Points on a hilly landscape, in no order, each with its height.
A climber steps from a point to whichever of its 3 nearest points has the largest rise for the distance, and stops where none of them is higher. Distance is the straight distance between rows; heights are no part of it.
kibo height 50.2: [ 97  96 109 118  78  75 132 157  60  90 108 108 140 149 105 107  90 113
 105 101 110  90 105 106 135 137  99 111  92  94  64  88 107 140 128 145
  96  46  67 130  54 103  98 129  92  58  89  71]
Vamef height 38.4: [ 88 111 102  98 130 124  96 102 150 104 119  66 120 104 144 127 118  96
  80 124 106 107  58 105  92 113  80 104  92 115 108 101 117 113  85  72
 120 125  98  55 142  83  77  68 100  98  96 107]
futul height 5.8: [ 78 136 119 103  66  88 101  85  49  93 119 123  81 102  85  81  69 104
 121  89 101  69 135  83 110 105 111 100 120  85  91  97  91  95  93  97
  64 101 101 127  68 113 119 115  81 108 100 117]
sazi height 44.1: [ 87 107 128  76 115 113 155 105 115 124 116 109 102  77 110  87 101 133
 111  75  45  91 115 107 124 103  65  75  95 119  79 128  88  91 109  89
 125 103 121  97 105 107 135 101  86  92  92 101]
Mut height 60.9: [100 109  99  93 136 117  83  84 136 101 104 100  99  87 121 141 103  68
  84 100 122 110  78  89  80 103  94  94 115 116 120  99 113  93  98  66
 108 138 106  75 119  83  89  58  95 108 103 102]
godor height 60.0: [124  88  94 128  93  81  65  95 141 106  67  87 102  81 106 161 114  85
  83 106 112 126  82 119  91  90 112 101  80  87 142  78 139 101  95  92
 120 153 104  60 112 100  83  51 103 115 109  84]
seku height 46.1: [116 106  74  91  85  81  66  67 105  85  84  80 106  54 105  93  87  92
  94 100 115 103  94  94 111  84 110 114  95 114 134  92 115  85  93  97
 113 119 102 104 121 101  86  83 114 106 133 102]
Maniv height 57.1: [110  98 150  83 128 130 140  82 141 109 129  71 111 108 135 106 123 123
 118 113  46  97 104 120 101 105  63  85  76 118  95 120 103 128  76  97
 117  87 135  77 153  79 116 108  87  98  88 119]
dazof height 48.7: [108 103  86 127 116  97 151 153  97 109 115 107  90 152 122  86 108 149
 103  95 105 104  95 106 107 121  68  88  76 115  66 117  81 156  92 129
 110  51  79 129 101 109 114 135  85  92 103 110]
Fofa height 40.9: [ 98  94 132  82 106 130 127  78 158 129 117  85 110  70 103 127 132 107
 104 106  79  92 108 121  94  99  94  81  83  96 113  87 123 112  75  98
 136 101 126  87 129  61  95  80  89  97 112  87]
lebor height 52.0: [ 91  81 140  79 150 140 142 102 124 114 118  93 105 122 138 108 140 150
 129  96  17 133 128 147  96  93  60  92  97 114 106 115 102 116  63  85
 112  96 141  80 123  76 138 111  98  95  80 117]
voto height 49.1: [ 76 109 124  73 127  95 143 105  98 107  82 124  81 112  82  99 101 156
 142  62  45  98 124 112 124 100  76  80 113 102  65 132  76  82 108 105
 126  99 137 104  70 118 153  97  90 100  97 116]
lek height 35.4: [ 98  93  65 100 119  94  78  98 119  86  90 104  92  89  80  88  88  78
  79  91 136 102  75  80  81 103 120 110 122 108  71 110  83  89 114  78
  91 100  81  93  89 113  77  87 107 115 101  98]
zifip height 38.2: [110  79  64 116 111 106  46  75  81  89  53 103  88  99  85 101  86  89
  90  87 122 112  73  92  87  54 123 137 104  89 129  93  90  69 113  74
  79 141  86  92 116 121  88  70 137 122 119 100]
dezi height 54.3: [116  84 112 113  86 102  85 107 146 116  91  81  99 108 133 173 112  97
  97 119 112 133  50 134  89 113 108 101  91 100 137  71 136 101 105  85
 126 144 107  60 110  87  78  74  94 110  83 100]
keba height 54.2: [ 71 116 124  70 115 103 141 120  98 121  91 120  90 121 106 104 109 152
 124  74  54  97 112  99 119 105  75  73  97 107  66 142  59  98 108 102
 111  68 117 104  90 119 138 110  87  92 111 121]
Mek height 31.8: [ 98 105  73 118  70  99  50  62  62  74  93  87  94  65 100  77  83  80
  90 110 117  90  88  87  91  78 115 131 109  95 132  93  93  86 102  94
  85 107  92 109 116 114  93  86 131 112 116 112]
kaz height 44.2: [ 86 121 107  65  73  86 110  81  89 116 119 104  81  81  77  63  87 112
 118  72  71  91 125 105 122  94  82  80 103  99  88  96  75  79 101 112
  93  93 120 104  88 110 134 100  92  95 116 112]
sug height 47.5: [ 98 106 106 114 102  76 150 155  85 105 120 125 127 151 110 106 108 138
 103  87 106  92 103 104 130 135  80  89  72  95  68 123 101 138  98 132
 115  49  83 130  82 109  97 151  93  80  82  89]
tive height 38.1: [110 113  90  87  73  96  67  54  99 101  97 103  97  62  92  74  99  99
  97  93  96  94 112 101 121  80 103 100 108  99 129  92  97  82  99 109
 103 111 117 112  94  99 113  85 110 100 110 120]
vin height 8.0: [ 76 123 112 109  71  93 113 116  50 112 122 132  90 128  74  82  92 105
 138  77 107  87 146  92 116 120  88  87 121  93  81 108  93 103 102 103
  87  85 106 127  69 112 138 127  88 102  90 122]
Nedi height 56.1: [141  79 107 133  83  70  60 102 125 121  74  69 112  81 109 158 116  98
 103 118 108 123  98 128 106  86 124 112  70  76 146  64 155 112  98 101
 122 155 101  81 109 118  82  74  97 118 104  79]
duki height 56.3: [ 79 137 124  64  86 107 137 116  77 112  95 135  85 117  72  83  89 124
 126  77  78  92 130 100 119  96  75  83 110  99  67 130  81  84 118  99
 102 104 117 114  52 120 146  92  98 102  87 116]
sif height 48.2: [ 80 111 121  71  94  89 134 115  95 123  97 123  83 127  77  79  90 134
 117  71  66  94 126 101 121  99  77  91 103 109  59 122  85  85 108 105
 106  85 113 114  72 111 123 105  78  92  94 123]
gak height 51.7: [ 93  91  79 116 104  96 126 144 109  88  91 108 118 122 114 100  96  77
  84 110 134 103  86  92 106 121 123  99 115 100  76 106  89 118 126 127
  71  73  67 103  63 120  71 135  83  74  89  87]
kep height 65.3: [114  84  75 120  86  77  46  93 124 106  64  69 107  76 106 143 114 104
  92 103 120 127  89 118 107  72 105 114  68  84 144  59 142 102 103  99
  90 152  91  76 129  99  86  70 136 106 122  80]
fovob height 43.6: [ 93  95 126  75 102 117 130  82 131 108 108 102  97  61 107  64 112 122
 128  79  30 109 132 117 109  89  89  58  93  97 110  99 107  93  83 123
 125 112 148 109  92  76 112  90  98 108 113  89]
bapi height 49.2: [106  99 105  76 100  99 102  67 129  95 106  91  91  52 104  85 102 106
  94 104  90  94 104  89  91  96  94  82  94 107  96 105 109  85  90 106
 116 114 113  96 119  80 101  68  92  97 107  94]
pobi height 50.0: [ 98 101 124  78 109 110 136  91 136 111 122  90  95  72 109  73  99 127
  88  96 100  92  89  98  98 110  75  83  81 119 101 111  92 111  99  97
 116 110 112  87 131  98 115  89  83  85  96 103]
piv height 40.0: [ 99 111 139 111  89 125  95  94 141 122 132  70 124  83 100 156 116  92
  95 134  87  97  90 135 104 102  80  92  80  99 116  82 146 118  81  94
 133 129 122  79 135  72  93  71  76  96  96  89]
Lisol height 43.7: [103  90 126  88 100 124 114  64 142 117 111  80  99  61  88  90 107  97
 101  87  43  92 132 125 104  89  99  62  77  97 105  93 133 107  67 120
 123 106 138 109  99  72 114  84  87 102  87  76]
zila height 50.7: [ 94  90  78  98  68  80 108 149  84  86 110 123 102 124 108  86  96  97
  75 105 125 112 107  99 107 120 114 110 113  95  74 104  93 110 127 121
  78  73  73  99  61 123  89 145  88  67  69  80]
tomi height 47.0: [118  83 108 136  78  81  66 106 139 120  75  73  98 112 108 181 121  97
 100 125 123 122  76 151 105 111 117  90  84  69 134  57 166 105  94 112
 107 154 104  64 100 111  88  79  91 122  91  89]
Rit height 27.1: [117  80  47 123 103 115  59  89  67  67  59 108 105 117  96  86  85  67
  93 116 120  93  84 112  87  62 133 135 120  72 126 100  72  80 109  83
  57 112  87 115 112 116  66 101 129 123 123 101]
fif height 46.3: [ 92  94  98 108 111  99 134 118  97  94 112  90  87 127 114  96  91  97
  88 102 122  94  57  86 101 122  79  98  77 116  68 122  78 125 101 115
  97  48  87 111  86 113  99 150  80  77  93  86]
Sof height 62.1: [101 105 109  90 113 101  94  87 151 105 121  91 104  73 105 114 103 105
  93 106 110 107  82  96  90 105 104 101  87 101 120  83 121 100  90  85
 129 135 109  81 118  87  89  59  81 107 106  82]
fom height 21.0: [ 95  95  66 119  81 113  67 110  60  71  77 107 118 111 106  72  92  43
  96 129 123 115 100  87  91 106 139 124 139  80 107  96  70  85 110  86
  42  84  68 100  81 127  76 143 113 113  80  95]
gadug height 47.3: [129  93  80 102  89  86  46  65  75  88  73  80 126  52 111 106  99  95
 110  79 105  99  91 105 130  51 121 143  70  97 140  72 118  88 101 109
 123 130 106 111 133  85  87  87 150  99 125 101]
bubo height 55.5: [107  71  76 112 120  93  49 102 110  89  43 110  80  88  79 123  95  95
  85  84 114 118  74  97  66  86 126 127 112  90 123  97 109  90 104  62
 105 128 109  80 102 102  71  50 130 118 128  91]
Vir height 16.7: [ 75 131 111 115  74  78 115 135  30  89 123 142  96 150  78  88  98  84
 137 110 107  86 155  92 108 142  97 108 119  79  89 102 106 112 102 109
  85  64  90 112  64 105 107 129  92  98  71  91]
Lodem height 21.6: [ 83 109 127  99 101  88 128 146  68 116 110 150 110 142  95 102 105 121
 120  83  87  96 141  83 121 125  91  95  86 112  60 119  70 122 116 113
 123  60 109 120  65 101 132 128  94  92 100 112]
kiz height 54.9: [114 111 111  94 127 118 123  85 140 101 138  86 109 104 123 116 106 103
  90 121  90 106  93  79  79 120  64  87  87 125 108 104 103 115  78  81
 114  99 123  69 143  83 105 100  92  84 118 101]
lup height 38.9: [ 81 117 115  87  74  87 119  94  75 112 119 113  88  79  78  72  70 128
 107  92  90  76 116  87 113 101  87  77 114 101  81 125  84  91 106 104
  96  81 116 115  71 117 125 101  93  93 104 120]
Bikam height 43.9: [ 84 105  77 113  90  96  84 113  74  74  90 103  94 100  82  76  88  77
  71 123 142  86  87  87  81 113 132 102 133  98  91  87  67  94 119 106
  66  97  72 118  70 119  79 132  94 100  80 104]
mulus height 19.6: [ 82 133  82 124  74  81  93 111  25  91 132 117  89 128  77  77  79  85
 136 105 117  84 132  91  91 130 107  98 119  82  94  92  96 105 100 101
  62  92 107 136  74 133 113 138  92 107  75 104]
zalam height 11.8: [ 86 120 104 118  83  84 113 119  47 104 116 123  98 129  70  86  95  91
 134  91 110  81 150  91 121 153 103  98 121 100  67 112  87 103 122 115
  71  66  99 122  69 111 117 123 102  92  72  99]
zulod height 40.4: [115  97 149  98 116 139 121  88 159 124 126  75 114  88 120 108 125 107
  96 101  50 108 119 137 119  98  89  76  74 102 118  85 120 118  83 101
 130 112 124  83 133  66 104  83  96 102  91  88]
toz height 36.6: [ 87 114  79 113  71  82 109 133  71 101 108 116 108 119  96  77  92  92
 111  98 124  80 118  92  92 125 117 109 119  98  74  88  85 106 124 113
  69  53  82 111  68 110  86 135  79  76  66  98]
tukag height 45.5: [ 90 102 116  77 119 140 150  78 129 126 124  84  95  61 123  91 119 129
 116  92  34 104 120 131 106  97  72  72  96 107 106 105 108  92  80 107
 127 107 135  81 111  74 125  88  97  93  90  82]
dazo height 53.7: [ 90  94  78 112  68  84 151 146 116  78  70 108 127 137 125  90  94  86
  82 100 132 105  96  88 122 123  99 111 124  98  55 105 100 130 129 127
  79  62  55 120  64 108  84 152  81  58  70  74]
fad height 23.8: [ 93 126 103 112  69  77 101 111  76 100 102 117  95 103  91  84  84  95
 100 108 113  67 115  78 101 122 106  88 128  90  82 103  78  94 104 100
  69  72  88 114  68 119 103 131  87  85  74 101]
renuf height 60.7: [135  89 106 105  80  83  49  83 134 118  88  90 108  65 104 132 119  92
 102  98 104 113 117 130 111  83 122 114  65  93 121  70 154 100  91 121
 140 148 102  92 115  72  83  71 115 123  97  66]
duf height 57.9: [ 96  92 120  87 134 116 154  92 119 112 120 102 111  89 111  97 111 106
 104  97  88 102  72  86  82 129  60  78  77 125  81 125  88 121  91  98
 118  83 123 106 122  81 125 104  85  92 126 119]
Buz height 44.5: [119 106 106  96  90  98  80  64 120  95  90  86 104  38  90  96  98 107
  85  97  85 109 100 111 100  90 105  86  74 100 116  72 132  90  94 107
 130 119 107  86 113  75  87  70 104 102 116  66]
Lif height 60.5: [121 102  94 104 108  98  78  80 139  98  92  94 106  71 103 115  92  87
  81 111 125  97  79  84  94 101 114 104  97 108 137  91 111  96 100  75
 116 145  93  69 118  82  96  46 105 117 115  79]
disip height 55.4: [ 89 107 123  83 150 109 142  85 130 125 126  96  89 107 122  81 123 126
 116 111  65 112 107 102  90 109  62  79  63 116  82 123  92 114  81 102
 109  87 108  93 133  84 120 103  83  93 109 107]
dis height 55.1: [110 111  70 102  75  93  70  76  49  81 111  96 101  96 106  80  87  69
 107 124 134  87 117  94  96 101 119 127 120  85 109 103  89  78 107  92
  63  95  85 129  98 138  92 129 102  97  89 105]
rilel height 22.2: [ 86  85  61 105 117 123  68 128 112  80  56 105  89 124  79  85  92  65
  77 122 124  97  83  95  72  89 125 117 143  90  82  92  69  70 114  96
  54 105  58 101  62 111  54 114 134 109  96  88]
Mis height 50.8: [104 106  72 111  73 117  69  72  31  76 106  78 105 119 135  88  86  59
 117 137 112 112 106 101  79  94 131 139 130  90 128 101  82  87  87  90
  55  99 102 132 113 137  84 130  96 130 106 108]
raveb height 41.8: [ 96 119  83  86  65  94  98  73  74  97 103  96  76  74  98  68  76  92
  86  97 113  75 106  80  98  96 114 106 107 108 102 105  90  91 110 102
  71  91  98 105  95 110 114 102  91 111  81 103]
seri height 26.9: [100  83  53 118 117 117  56  98  90  78  70 100  90  99  76  79  87  70
  79 111 128  97  86  77  79  71 138 125 126 100 108 102  88  70 104  78
  65  99  61 102  98 116  66  89 113 116 109  85]
fafo height 47.6: [ 91 101  66 108  96  92  93 128  98  83  94  99  89 112  88  72  91  65
  81 122 141 103  96  71  97 102 125 100 127  99  77  92  89 105 118 100
  67  94  76 109  60 107  79 135  87  99  81  84]
gelef height 45.9: [128  89 126 118  72  95  76  81 119 124  86  91 110  56  95 110 132 111
 112 106  76 106 131 126 115  68 119  87  72  68 123  75 146 108  74 137
 140 130 117 108 106  76  85  88 101 117 105  81]
mepor height 27.0: [ 82 113 119  84  79  97 124 110  96 106 122 119  84  89  89  84  91 106
  90  94 100  70 103  83 102 107 101  86 103 121  72 118  69  88 111  96
  98  77 110 116  73  95 126 114  74  90  93 111]
Leda height 11.9: [ 69 118 122 102  93  97 119 120  54 121 109 146 107 141  64  99 108 114
 131  71  76  95 127  99 126 122 106  96 109  79  66 114  95 109 116 111
  96  59 113 124  59 115 127 123  95  99  86 122]
lur height 30.9: [134  73  60 104 102  90  32  95  98  71  69  99 116  89  88 114  91 112
 103  73 108 112  85  97  89  68 122 146  82  90 155  80 103  88 110  77
 100 146  77  83 135 112  73  67 135 109 133  99]
bofef height 32.1: [ 78  93  99  97 119 108  98 118 130  97 102  89 103  79 107  90  87  83
  79 119 142  99  49  63  74 100 104  95 118 112  82 110  86 100 101  93
 101  92  80  85  95  85  88  89 100 107 117  94]
mot height 33.8: [118  94  73  95  85  96  60  58  46  78  92  82  99  95 114  94  72  78
 124 109  94 105  86 109  88  78 127 150 106 103 130  96  93  84  99  95
  83 106  93 126 125 120  83 114 134 108 126 140]
git height 31.3: [ 89  82  87  89 106 107  98 113 110  85  88  92  90  98  90  86  96  85
  65 111 137 109  60  87  84 100 122 120 136 108  83 111  74  86 105  97
  86  99  62  99  77  98  62 120  99  93  92  94]
perof height 48.6: [118 118 134  97 146 115 139  70  98  89 131  75 102 136 125  88 148 132
 116 105  64 125  99 128  85 109  36  93  69 116  89 112  93 135  46 111
  74  91 119  66 149  86 133 125 108  88 104 146]
damaz height 44.0: [ 88 118 127  69 116  87 142 117 101 120 122 117  73 115 101  81  92 129
  98  91  82  98 110  93 100 111  85  91  87 124  70 124  60 104 103 103
 107  60 102 123  96  99 114 123  87  94 105 110]
zov height 27.4: [ 97  72  73 112 117 108  85 143 128  81  61 106  85 111  86  81  90  72
  80 118 134 102  60  83  99 101 133 124 148  89  86 102  83  81 110 114
  78  96  63  93  73 111  74 124 108  98  85  77]
supu height 48.8: [137  92 129 141  63  94  70  86 146 115  88  61  99  78  89 159 115  87
  93  99 105 122 107 137 116  77 119  83  71  83 128  72 171 107  84 117
 131 153  99  89  94  86  89  92  97 133  96  66]
rup height 35.5: [100 106 126 108 124 124  94  74 130 104 144  65 115 121 110 133 141 100
  93 126 101 109  81 131  96 101  55 100  84 134 125  85 117 119  63 100
  90 105  96  62 148  67 123  98  93  82  92 139]
vibud height 47.7: [ 93  79  61 113 109  92  55  90 101  82  62 110  95  90  74 106  98  77
  72 109 127  99  77  99  76  92 122 127 111  94 111  99 114  79 109  67
  90 128  90  80 105 114  71  66 114 123 128  96]
pirig height 50.4: [115 113  89  98  71  88  81  75  51  92 100 105  90  97  95  68  70  85
 121 105  96  80 109  97 107 103 106  96 129 108 112 116  99  75 103 106
  70  90 113 136  93 130 111 112 107 103  96 128]
ziku height 41.1: [ 96 108 110 102  76  83 145 148  78 113 122 137 114 139 108 113 120 121
 105  79 105  86 119  92 112 133 103  96  97  98  59 112  88 117 115 140
 103  31  79 128  75 106 100 147  76  72  85  87]
boma height 40.3: [ 98  78  75  99 124 104  72 110 127  82  84 101  96  90  90 115  92  70
  79 101 137 107  66  71  73  83 118 111 115  96  93 103  96  86 103  66
  92 117  73  83 110 102  79  64 125 130 104  77]
Zus height 54.8: [112 101  69 110 103  92  68  80 107  81  86  97  92  79  81 102  88 105
  72  93 130 105  80  91 100  80 103 108 102 112 135  94 100  87 108  86
 102 135  99  87 110  99  83  57 121 129 112  96]
lum height 25.2: [ 97  65  52 116 128 114  42 108  84  80  24 116  91 109  67 104  78  99
  95  89 112 108 102 104  68  69 136 131 132  70 100  85  69  57 103  57
  65 123  67 102  99 116  69  94 135 128 116  93]
Memod height 35.0: [111  99  69 103 101 105  71  89 116  77  77 102  88  73  83  95  87  79
  76 109 136  97  79  80  88  90 115 106 129 106 103 111  75  79 113  78
  98 105  78 104  91 110  89  83 110 122 105  90]
zoka height 20.1: [ 92 106  84  91  90  89 101 111  76  99 108 105  84 105  97  75  88  84
  97  96 113  86 113  82  97 112 105  90 103 112  78 117  78  89 123 106
  92  76  88 108  75 108  90 124  80  83  98  99]
fesuv height 42.0: [115 104 117  99  78 105 114  85 136 108  95  78  99  47  92 121 109  96
 102  99  69 110 109 115 119  85  97  71  87 106 127  90 125 104  83 115
 134 117 123  95 111  79 102  81  84 102 106  87]
Mimed height 35.1: [114 121  77  87  76  87  78  39  76  81  91  82 104  77  93  67  78  79
  98  98 102  84 105  92  97  69 115 108  99  98 127  77 114  71 102 100
 108 108 110 124 108 106  99  80 119 102 106 116]
bibab height 6.9: [ 77 115 133 100  76  79 134 147  46 100 116 135 103 150  86  91  89  92
 133  93  96  90 136  87 126 130  92 117 108  79  69  92 107 121 133 123
  92  48  85 126  66  96 114 135  92  78  77  98]
nerem height 39.0: [118  85  69 103  87 101  53  69  53  77  73  76 121  98  96  90 100  86
 102  88 106  92  76 110 101  50 104 142  91  93 143  79 107  76 115  87
 100 132 105 126 129 111  79  92 133 110 138 116]
solum height 30.7: [118  91  67 105  88 113  51  73  34  77  88  81 115 121 116  90  79  68
 104 110 106 105  63 115  71  69 136 153 127  86 139  93  69  67 107  80
  75 109  87 117 138 124  70  90 133 130 125 132]
sirad height 34.9: [ 86 102 135  82  96  86 152 127  69 128 105 142  99 141  83  95 104 126
 118  66  79  96 135  96 123 114  91  85  97  96  44 130  68 100 111 113
 122  67 113 116  69 106 131 132  76 102  81 122]
poso height 24.4: [ 95 107 116  99 102  82 129 153  69 104 127 122  99 133  97  89  89 118
 108  86  90  92 114  85 115 131  91  88  87  94  50 119  82 123 124 117
  92  38  89 127  63  94  95 137  76  83  90 113]
zeze height 22.6: [ 98  74  50 108 112 116  63 113  72  61  68  99  89 118  81  94  89  70
  87 131 129  97  92  96  81 105 130 138 139  81 107  89  91  74 110  98
  52 105  81 118  84 119  59 118 120 121  94  91]
topup height 39.7: [106  92 148 107 112 137 105  76 136 113 127  66 123  95 135 121 117  97
 100 115  79 101  81 131 117 108  71  86  95 114 127  97 117 121  79  92
 116 107 117  69 140  61 103  88  98  90  88 110]
Vibam height 56.6: [105 108 113  97 116  91 149 111 102 104 121 122 104 109 107  86 107 115
  92 104 101  89  65  86 106 103  74  74  92 109  69 135  81 112  87 110
 115  65  88 121  98 102 113 130  80  80 109 107]
Sos height 44.6: [ 99 120 101  71  99  85 115  73 112  99 114 120  78  72  99  82  78 113
  89  93 100  92  94  94  98  94  61  75 103 110  92 120  85  95 102 103
 112  98 115  99  93 100 107  92  85  92 107 110]
Sedo height 52.4: [ 88 105 120  83 135 113 150  93 118 118 121 101 100 107 115  91 126 140
 139  94  28 108 103 114  98 108  56  89  79 111  87 130  82 104  85  96
 122  86 137  83 122  73 148  88  94  83 101 105]
nema height 56.8: [122  71  82 119 102  75  47  85 114  74  63  83 118  73 103 113  94  81
  90 100 126 109  93  96  97  66 124 127  83  83 138  84 145  88 113  89
 118 140  96  83 137 101  84  74 138 114 111  95]
Sef height 64.4: [110 100 117  99 100 113  91  62 137 113 108  73 123  58  99 136  99  89
  88 111 118 122  99 107 103  95 106  87 101 104 136  78 145 112 101  84
 122 140 108  79 100  71  90  50 103 111 110  91]
Pala height 42.5: [ 93 107 115  81  98 107 116  81  96 118  95 106  79  81  80  94  85 124
 101  75  52  85 110 106 117  79  83  77 108 105  91 113  91  89  94 123
 109  93 129  99  97  93 135  99  89  92  98 101]
der height 37.2: [ 89 111 121  93 107  88 144 139  90 114 126 124  98 148 105  93  97 139
 102  91 105  94  98  76 100 127  95  85  77 116  58 135  63 123 110 109
 109  45  94 119 106 110 113 127  76  75 105 118]
zon height 55.7: [112  94 122  82 146 125 144 103 113  98 136  98 102 119 128  99 138 145
 117 112  46 112 107 111  96 108  43  73  99 112  97 117  82 120  72  94
 106  82 114  72 138  79 135 113 103  91  99 117]
poge height 31.2: [100  97  53 102  95 104  55  87  89  81  74  99  92  89  91  69  70  69
  81 112 136  89  84  94  92  89 126 122 118  83 115  90  83  86 110  87
  68 104  79 109 105 128  82  94 120 104 108 106]
Lud height 55.6: [ 92  75  76 103 133  88  67 118 125 104  62 107  85  99 101 150  95  92
  83  84 117 121  93  94  49 101 115 121 113  74 116  82 103  93  92  38
  88 150  95  49 119 101  76  40 109 125 116  89]
Tul height 67.0: [103  89 118  93 140 104 136 104 126  96 128  94  94 107 132  88 115 115
  86 113  98  96  72  89  85 106  71  92  81 119  80 124  80 123  83 104
 105  79  92  90 120  99 113 109  98  93 107 106]
fere height 28.3: [ 89 112 108  97  75  90 117 122  76 104 112 104  72 116  91  77  87  90
  90  99 114  82 101  69 101 120 115  77 106 101  66 119  84 104 118 122
  94  72  97 114  65 118  99 130  78  83  86 105]
Tezeg height 48.0: [122  97  91 100  86  92  71  59 103  99  91  90 104  54 104 111  90  96
 101  97 106  89 101 101 115  85 105 105  82 106 132  80 136  96  88 112
 126 133 109 100 119  93  96  74 124 103 102  84]
bivez height 56.2: [108 100  93  85 119  96 118  91 131 107 113 111  95  76 115  94  93  95
  86 108 117 109  81  87  94  98  76  89  93 119  96 116  93 111 100  88
 119  96  96 101 113  88  97  94  85  94 110  96]
Ter height 39.1: [110 115 132 103 115 137  88  81 151 108 137  67 123 113 129 144 130  89
  93 126  92 112  77 119 105 102  81 104  90 113 126  69 115 117  81  82
 112 120 109  67 141  90  92  77  92  98  87 113]
dogo height 19.8: [ 83 113 119  84  74  89 131 121  73 116 119 118  99 116  79  88  82  97
  98  95  92  80 123  91 118 111  94  93  97 104  64 117  79  98 112 102
  94  67 108 130  73 123 115 112  92  98  88 111]
Zado height 28.9: [ 98 102  63 105  88  92  69  81  86  81  80 100  90  89  88  90  90  83
  87  98 135  82  95  82  87  70 117 127 110  93 139 106 101  74 106  78
  77  97  85 106 108 112  83  73 121 117 120 107]
kir height 41.9: [ 90  96 130  57 159 122 144 108 120  97 105 102  98 103 116 101 130 144
 145  66  27 116 125 122 113  91  57  63 108 120  88 134  89  91 104  95
 129  94 147  80  96  99 142  95  98  98 102 107]
Sol height 51.1: [106 110  94 105 134 104 148 124 100 102 120 124  86 127 117  95 103 139
 104  98  89 108  76  90 106 120  60  78  87 123  75 120  75 113  69 111
 109  47 105 103 126 103 130 138  82  88 111 120]
vopaf height 59.3: [ 90  82  87 122 112 105  80 103 144 105  77  97  97  93 115 150 115  81
  78 107 117 127  73 107  67 106 114 118 110  97 111  74 127  93  95  62
  96 150 103  46 112  99  69  49 108 107  94 100]
didar height 42.1: [126  95 138 108  93 113  95  85 140 122 103  65 103  87 112 155 122  90
  91 117  94 105  99 134 104  97 116  70  60  96 125  78 162 102  78 112
 136 138 103  80 114  66  86  83  88 121  97  74]
roz height 55.0: [142  85  88 111  90  83  54  81  94  98  76  70 124  60  96 105 104  91
 100  86 109 108 105 108 109  64 105 124  71  96 140  71 131  94  92 125
 127 138 100  97 126  92  91  79 129  94 116 100]
tuki height 43.8: [ 76  91  59 111 100 107  90 113  83  88  83  84  90 120  80  81  97  68
  78 102 130 100 100  78  77 108 132 114 132  75  94 100  89  83 130 109
  52  85  79 115  63 114  70 133 102  98  73  91]
Nen height 46.8: [ 90 128  91  92  83  90 103  62  47 105 100 110  75  90  78  68  86 111
 109  95  98  80 138 101 117  89  95  98 117 109 101 103  79  79 107 114
  83  95 124 132  91 114 123 102 102 105 105 130]
tuz height 7.4: [ 70 121 136 114  99 103 120 155  27  99 126 149 110 156  65  98 114  83
 138  86  85  89 164  76 117 134 107 105 117  57  72  76 115 111 114 132
  96  86 113 115  62  94 141 106 116 106  84  87]
dudu height 36.4: [108  98  79  89  93  89  80  80  91  90 103 100  86  76  90  80  82  92
  77 104 121  94  91  86 101  88 113 111 105 110 109 100  99  89 108  94
 101 115  91  94  99 100  92  90  95  82 103 119]
dus height 59.8: [120  90  74  96 100  81  46 110 111 105  62  89  91  98 103 143  99 104
  90  83 113 116  85  99  86  77 119 120  98  85 132  62 130 104  89  74
 100 156  93  67 123  93  86  53 117 115 117  82]
buf height 30.8: [ 94  85 103 107 143 124 120  98 138  91 104 105 102 111 122 119 111  92
  70 117 126 103  57  73  77 111  96  95  89 127  92 108  92 101  91  70
 104 103  83  82 113  86  85  97 101 100 106  87]
rusu height 60.6: [102 110 135  89 121 132 145  91 133 107 134  80 101 107 126 104 129 120
 108 117  71 111  99 109  90 111  59  74  75 125 107 104  95 120  54 101
 103  89 104  63 147  74 122  99  93  91 106 125]
nus height 25.4: [ 76 108  89 122  68  77 105 128  48  99 120 119 104 123  87  92  94  99
 113 118 128  84 140  96 101 132 123 108 114  83  77  87 103 112 104 109
  68  69  94 126  61 102 101 137 100  81  73  94]
kudev height 46.9: [ 97 113 133  78 118 120 141  80 125 110 136  82 103  77 104  86 105 113
 107  92  54  90 104 107 103 102  68  68  94 118  98 116 100 100  83 102
 118 113 133  87 120  75 126  88  92  89  99  95]
let height 42.6: [105 114  92  88  96 101  79  64 116  76 105  94 102  66 103  88  81  97
  90  89 108 102  98  96 102  94 116  89 100 114 129  91  95  90 103  93
 112 116 112  97  96 100 109  80  98  99 107 103]
kopov height 31.0: [ 98  69  57 121 123 116  44  96  72  79  52 100  89 114  82  92  87  67
  93 109 120 102  89 103  86  71 130 126 119  73 132  84  80  76 118  67
  64 125  77 107  97 107  73  94 139 132 102 108]
tufiv height 49.9: [ 92 101  93  71 115  97 148 114 106 102 120  99  91  96 106  89  83 111
  80  97 106  87  69  82  86 109  85  93  86 129  74 123  73 107 100  95
  98  73  94 115  94 102  86 113  76  83 112 100]
sed height 48.4: [127  90  74  98  88  89  54  77  99 100  77  82 109  59  93 105  93  90
  95  92 121 104  93 112  95  66 106 113  90 104 133  79 124  75  97 103
 123 132  92 102 132  94  94  67 120 107 114 105]
Fuze height 52.3: [101  93  78 113  72  69 116 156  88  95  93 119 143 153 127 104 107 105
 102  96 113  98 100 109 121 133  94 109 107  95  72  92 110 145 125 142
  85  45  64 122  75 102  84 132  79  61  81  77]
Dore height 40.1: [ 89  76 142  88 122 130 134  89 136 123 107  83  96 104 117 110 129 142
 130  89  10 122 133 131 102  76  92  62 105  84  89 112 109 119  96 104
 126  98 139  76  83  68 142 108  86  94  98  80]
lil height 45.1: [135  64 126 135  72  78  52 105 108 130  68  78 115  88  91 155 128 100
  89 107 105 113 123 111  92  73 134  97  47  84 117  47 170 117  73 121
 129 150  85 101 108 101  90 108 111 114 100  74]
liku height 43.5: [ 75  90 111 101  93  81 115 125 104 109 114  95  97 122 104  71  95  97
  82 103 130  98  81  94  99 116 105  90  95 119  68 125  80 129 111 105
  96  50  68 109  70 111  86 136  81  87  83  94]
Zutop height 8.5: [ 68 125 145 118  91 107 117 150  42 116 109 156 116 159  70 106 102  98
 140  80  76  98 142  76 125 133  89  95 105  76  66 104 100 109 118 114
 104  70 112 129  70  85 129 107 107  99  93 106]

Call two points neighbours if one is among the 3 nearest of the other. Go from one point of each pair to the other, from neighbour to neighbour, staying as high as possible. Name the lowest point that can't be avoided.
kep, renuf: Nedi
keba, duki: voto
Sef, kep: vopaf
rusu, Tul: disip

For each start below, name the point where the climber stops.
Mek: roz
dogo: dis
bibab: dazo
mulus: dazo
mepor: dis
tuz: dazo
